Each row is a point on a tangle of strands that fork and nearly touch. The rows are in no order.
Points whose rows are less than 82.6 apart are linked; no others are. Some points are linked to none.
Divep: [-29 -12  10 -17 -44  19  11   4  26   7   1  10 -30   3 -21 -19  17  -4
  -6 -15  -7 -16]
roru: [ 22  17  27 -40 -15  15  36  34  17  20 -19   1  30  28  17 -22  -4   3
 -53 -26  32   4]
zibul: [ -5 -25 -23  19  17   7 -44 -25 -33 -24  24  16  -8 -36   0  -2  14  -2
  51  22   3  17]
Kiret: [-23 -39 -47 -12  22  -8 -10 -23  35 -24  16   6 -15 -50 -47  17   8  46
 -17  23   4  -5]
vur: [-11 -22   1 -11 -11   7  29   6  -2   9  -1 -40   6 -34 -41  -9   1  25
 -23  18  10   8]
kob: [ 18   3  20  16  52 -46 -24 -12  21  18  -9  46 -24 -12 -19  -9   9  23
   3  -1   6  -2]
Rad: [  0  31  -9 -10   6 -34  16  21  22  31  -9 -11  10  -6 -33  35  19  48
 -32  21   7  -6]
doz: [ 21  -5  17  -5  10  26  12  13  16   0 -26  -4  25  14  32 -31 -36 -30
 -13 -21  35  19]
luzu: [ -7 -38  28 -15  -9  14  26 -29 -34   4   9   7 -15 -12  11  -7   7  -8
  -2 -24  20  -4]
rabil: [-27 -52 -36 -42 -10   7  23  -7  -9 -18  -1 -57  38 -29 -10  27 -13  24
 -34  20 -21 -30]
gafa: [  6  23 -52  49  16  -9  -8   7 -41 -18  17 -22   2  29  21 -10 -33 -31
  30   0 -22  -8]
satab: [ -9  11  21 -21 -38  21  16  25  40  22 -16 -19  -9  16 -13 -11  14  14
 -39  -8  14 -28]
dimos: [-29 -38  22 -37  -6 -16  30 -22  -7   5  23  29 -14 -12 -16  -7  18  13
  -2 -13   8  -2]
mabe: [ 11  13  13  17  -7  22  28  23 -11  13 -18  -5   7 -38 -24  -6 -10  12
 -10  37  10  11]
Gelo: [  2 -12  24 -41 -13 -16  63  -6 -17  22   5 -18  26   2 -15  13  17  43
 -37   0  15  16]
rutas: [-33 -13  12 -66 -18  -2  59  -7  18  17 -14 -44   2  35 -22   8  -6  36
 -53  12  -6 -24]
gava: [ 12 -23  26  11  33 -22  -3 -22 -31   9  -7  -4   1 -16  -8  -8  -3 -14
  35   3  -8  21]
tekun: [ 27  22  10  11 -25   8 -16  34  17   2 -24  -3   1  15  11 -25   4 -23
 -18 -35   3  -4]
vufe: [-13  53 -42  50  25   5 -32   9 -18 -20  25 -13   5  58  38  -4 -22 -14
  26   5  -6 -27]
rogi: [  9  55 -25  36  35 -18   3  33 -13  20  11 -41   7  36  12 -19 -47 -36
   3   9 -30 -35]
Gaki: [ 24 -16  21   2  -2  12   8   4 -32   4 -11 -31  33 -16   3 -38 -20 -25
   7 -11  -9  42]
pufo: [ 29 -35  -7 -16  21  21   7   5 -15 -29 -17  -3  27  15  28 -44 -44 -43
  -7 -38  26  19]
tifol: [ -3  -6   8 -55 -35  33  39  23  34   8 -18  -3   1  34   8 -22 -10   4
 -58 -27  21 -20]
guz: [-16 -56 -19 -31   1  22   6 -12   5  -7  25 -34  31 -57 -17  19  19  19
 -14  16 -13  -8]
Las: [ 10  38 -24  39 -18  31 -32   9 -10 -14   1  17   9   2  21  17   3 -29
  25  15  12  32]
ropo: [ -3 -24  17 -29  -9   8  29 -12  40  11 -10 -17  -2  10 -13  46  12  20
 -23   1  -7   3]
petik: [-22  26  -2  17  16 -16 -56 -18  22 -29  13  50 -36  13   0  12  35  10
  24  -7 -11 -11]
mutet: [ 38  36  26  10  -5 -19  -8  20 -10  58  -8  10   2  -2  -7   0  15   3
   2  10  -3  14]
vum: [  3  31   6  29  11 -15  -9  15 -16   5  -6   7  26  30  44  -3 -21 -35
  15 -22   3 -12]
kadif: [-14 -16 -24 -10  19 -19 -16 -23  42 -35  15  43 -18 -37 -29  27  21  30
  -7   7 -14  21]
Lesat: [ 12  28 -38  42  16  15 -39  12  -1 -34 -12 -11 -15  56  40 -19 -29 -25
  13 -20   7 -28]
fitor: [ 20 -28  33 -33 -15  18  51 -12 -30   6  -1 -17   1  -7   4 -13   6  11
 -29 -14  12   3]
ralef: [-55  10  17 -12 -18   5 -26  -6  20   9   8  21  -1  45  29 -21   5 -31
  20 -30   1 -18]
viz: [  1 -10  24 -10  40 -37  17  -3  17  21   0  31  -7 -22 -38 -10  13  49
 -17  11  16  13]
kureb: [  1   2  51 -12  -3 -22   9  -1   5  15 -13  -3  -2   8 -35 -24  26  14
  -1 -10 -12  12]
Ref: [-43 -39  -5 -24 -30  40  28   3   5 -27  13  -6   2 -30   3 -10  -3   4
 -12   4   9 -25]
dena: [ 34  31  -4  18  35 -21  12  32 -26   3 -18 -22  13  42  23 -37 -62 -38
 -10  -9 -11 -17]
Nepov: [ -9 -10  23  -9  -9 -11   3 -24 -22  24  15  14 -19  21  22 -17  13 -19
  11 -29  22 -17]
Pebez: [-31 -30 -14 -29  -6 -21  25  -9  22   5  -2 -41  -6 -14 -60  13  -6  48
 -34  22 -10 -15]
Nogi: [  6   2  22  17  40 -33   0 -22 -24  22  -5 -32   1  33  -6 -15 -16 -28
  24  -9 -26   3]
movir: [  9  31  28 -29   4 -38  -6  23  32  43   3  12  -3  -7 -19  19  41  49
 -25  -2  -1 -21]
Tezu: [ 33 -10 -13  22 -14  26  -3  -3 -19 -22   4  -1  -6 -44  10  22  15   1
  10  15  -7  14]
busof: [-13 -10 -22 -18  26 -38  20  -1  35   6  -8 -10  14 -19 -53  26  -4  57
 -31  29   4   9]
tado: [-36 -23 -15   6  -9  10 -45 -28 -10 -36  25  24 -13   0   2   0  23  11
  52  -5  -2  10]
zok: [ -5 -31  11 -10 -20  35  11 -14  33 -22  -3  -3  -7  -3  13  40   6   0
   2  -6 -15   3]
Linu: [ -2 -14  18  -6   1   5  17   3 -17 -28  -8  10  -1  28  45 -27 -21 -36
  -1 -42   7 -30]
sute: [ -6  22  16  13  -8  18 -23  -4  39  18  -4   8   3  21  28  24  13 -14
   8  -6  24  -5]
Lutug: [ 28   8  47 -17   8 -19  41   1 -12  53  -2 -11   4   5 -12   6  16  37
 -25  20  22  16]
zuke: [-38 -58 -24 -54 -26  31  44  -8  -3 -14  13 -34  18 -26   4   0 -13  10
 -40   4  -1 -25]
fivug: [-48 -31   0 -19  -4  -5 -22 -32  25 -14  16  44 -26  14  -2   6  13   4
  40 -15  -5   4]
suneg: [-11 -36  -1   8  33 -21 -24 -33 -11  -5  16  21  -8 -33 -23 -20   3  -1
  35  -2   0  22]
vure: [ 12  11   2   4  30 -11   5  14  -8 -17 -22  -7   8  54  34 -43 -41 -43
 -18 -43  10 -39]
Nodoz: [-14  -6  -6 -12  -9 -22  -5  -3  36  -1  11  32 -20 -15 -32  19  33  29
  -3  -9  -6  -1]
zake: [ -6 -20 -38 -16 -35  11  36  12  11   2  -5 -31   4  -5   4  30  -9  20
 -37  -8  12 -18]
sul: [ 42  12   5  17  -6  43   2  16  24  -6 -29 -24  10 -11   1  10 -14 -17
 -11  15   3  39]
sizo: [ 50  19  39  -3   5 -19  15   9 -29  41 -20 -16  17  23   7 -11  -9  -4
   8   7 -12  42]
Vego: [ 25  39 -10  31   7   2 -34 -13 -27   6  -5  31 -11 -22  -5   9 -16 -26
  29  53 -18  36]
mak: [  4 -24 -19 -29 -30  19  46  14  -1  10 -13 -60   9  -4 -21  -7 -15  24
 -49   2  15   0]
Munu: [ 23  46  16  23  39 -52 -14   8 -26  35  -4 -22   7  30  -6  -4 -11 -17
  13   4 -40 -18]
fose: [ -5  24  -4  19 -15 -15 -12  11 -17   0  15  34   4 -18  -6   5  25  -1
  18  -4   9  10]
nogo: [ 12   8  35  12  25 -13   7   4  -7  18 -13  22   1 -34 -32  -9   0  21
   3  38   6  19]
Rez: [-19  31 -33  23 -15  23 -30  -7  -3 -44  21  33 -23 -32 -16  25  35  12
   8  42  13  20]
kemub: [ 10  14  45  -2  40 -51 -19  -4  -3  38   1  29 -10   2  10   3  20   8
  13  -8   7 -24]
vavil: [  5  35 -37  40  33 -42 -13  -2 -41  -2  19  -3 -10  13  -2   1 -27 -24
  34  26 -45  -8]
duduv: [ 31  13   7  24  12  -8  -5  -4 -36  30 -10  -4  10  -5   5   0 -29 -22
  30  25 -14  34]
zedon: [ 44  17  12   9 -12   2  17  18   3  42 -11   1   1  -7  13  42   0   6
  -4  22   9  26]
Pudip: [ 44  18   1  39  12  11   0  20 -33  -8 -29  -3  -2   7  31 -26 -56 -37
  10   6  -6  -9]
gopin: [ 15  -9 -10  13  -2  34  -9  10 -30   3  -5  -8  36 -37  27 -25 -29 -29
  17  17  18  34]
rifab: [ 12  70 -42  39  26 -27 -42   6 -23  26  23  -8 -15  28   9   6 -18 -30
  23  34 -28 -26]
Feg: [ 29 -29 -31   1 -28  54   2  14  -2 -30   0 -17   1 -34  13   0  -4 -11
 -11  -5  13  12]
Mez: [ 19  -3 -17  16  23  -7 -29 -25   4 -36   8  41 -18 -39 -10  37  25  14
  17  18 -16  30]
Topig: [-11  31 -12  36  39 -31 -54 -30  -5  -9  16  35 -14  29  16  22  15   1
  39  10  -4  -9]
gile: [ -7  24  -5  34  11 -33 -23  -4 -25  -4   4  -5 -26  24   0 -16   0 -24
  24 -14 -10 -43]
riri: [ 39  33 -21  29 -13  33 -23   0 -33 -24  -1  25  -4 -33  19  23   0 -19
  11  43  -8  29]
Nede: [ 24  -6 -25   9 -31  36   6  16  22  12 -11 -29  -1 -14 -15   8   4  -8
 -15  -6  17  23]
paf: [  3 -27  21   8  -4  40  19   0  11 -22 -17   5   4   5  37  -8 -17 -16
  -5 -17  32  -5]
gumim: [-19  -4 -46   6 -35  22 -13  -5  10 -35  25  14 -21 -29 -20  23  29  17
   5   9  -1  11]
Fafi: [  9 -20  12 -10 -10   1   6  -3  -5   4  -2 -19  28 -25 -11   6  13   2
  10  -8 -12  57]
Soza: [-16 -11  -1  19   0  25 -18 -12 -18 -54   5  10  22   6  44   3 -14 -17
  35 -10  -2   3]
kagi: [-38 -18   0 -10 -35  37 -15   1  15 -26   5  23  -4  41  34 -27  -7 -24
  20 -26  12 -14]
niv: [-36  -5 -21   8 -37  36  11  15  12 -14  12   5   8 -14   4  -8   0   0
   2  -3  35   1]
vodez: [-25   4  44 -53 -12 -18   2  -5  38  39   4  15 -11  24  -3   5  28   5
 -12 -27 -13 -19]
Nomuk: [ -8  10  32 -23   3 -44 -23  -7   3  43  12  20 -11  24  16  -2  26  -6
   5 -40   0 -20]
Zema: [-18 -18 -68  -5  14 -15 -11 -10   1 -15  15 -23  16 -59 -37  41   2  35
 -21  47  -3  -8]
lof: [ 20  38  -2  30  49 -68 -17   8 -30  16   4  20   3   2 -18  -9 -22  -9
  22  13 -38  -4]
med: [ -1   4 -10  28 -15  41 -28  10  13 -24 -12   7 -19  37  29 -36 -11 -26
  13 -24  24 -22]
luf: [-23  17  -8  43  12   2 -38 -22 -24 -43   9  14  -6  32  30  16   1  -4
  46   5  -8 -17]
nis: [-26 -14 -47  -5 -35  -2  17   6  10 -21  15  -9  -6 -27 -24  30  14  29
 -20  11  -2 -16]
Zin: [ 39  17  39  -5   2  15  27  30  -2  27 -28 -13  27  15   9 -27 -14  -4
 -23  -2  18  21]
Lezap: [ 10 -27   4 -42 -38  37  31  19  22 -15 -17 -22  -2  14  -8 -28 -11  -6
 -36 -32  -2  12]
bufe: [-40  26  -3   5   0 -25 -52  -3  10   1  15  15  -4  42  36   4  19 -16
  35 -31 -14 -40]
pesuf: [-25  -8  35 -54  -8 -11  32  -5  46  33  -1 -13  -5  31 -25  16  19  37
 -34   2  -3  -9]
fikud: [ -9   4   6  13  -9  -7 -27 -15  25 -13  -2  32 -52  -9 -24   2  33   8
  15  -2  -8 -15]
Pigo: [  6 -36  -5 -10   0  12   0 -15  -7 -12  14  -7   9 -56  -9  17  23  11
  10   7 -19  16]
zozi: [-16 -12  14  10 -11  11  -3 -10   4 -40  -3   9   8  -5  11  14   6 -19
  18 -17 -27  10]

A fork is a point with three links. Follow the links from the first point to the second and name the forks in between, in order.
tado / kagi: gava > vavil
kagi / Linu: vavil > gava > duduv > sizo > Zin > doz
satab / med: tifol > Zin > sizo > duduv > gava > vavil
niv / roru: Pigo > Tezu > riri > duduv > sizo > Zin

Follow the links from the first point to the second, and from the first to the third. Name the last point that the two ways share.
guz / fivug / vavil: gava
luzu / gumim / Kiret: Nomuk
Lutug / nis / Kiret: Nomuk
dena / Nogi / sul: duduv
gafa / Pudip / zedon: sizo
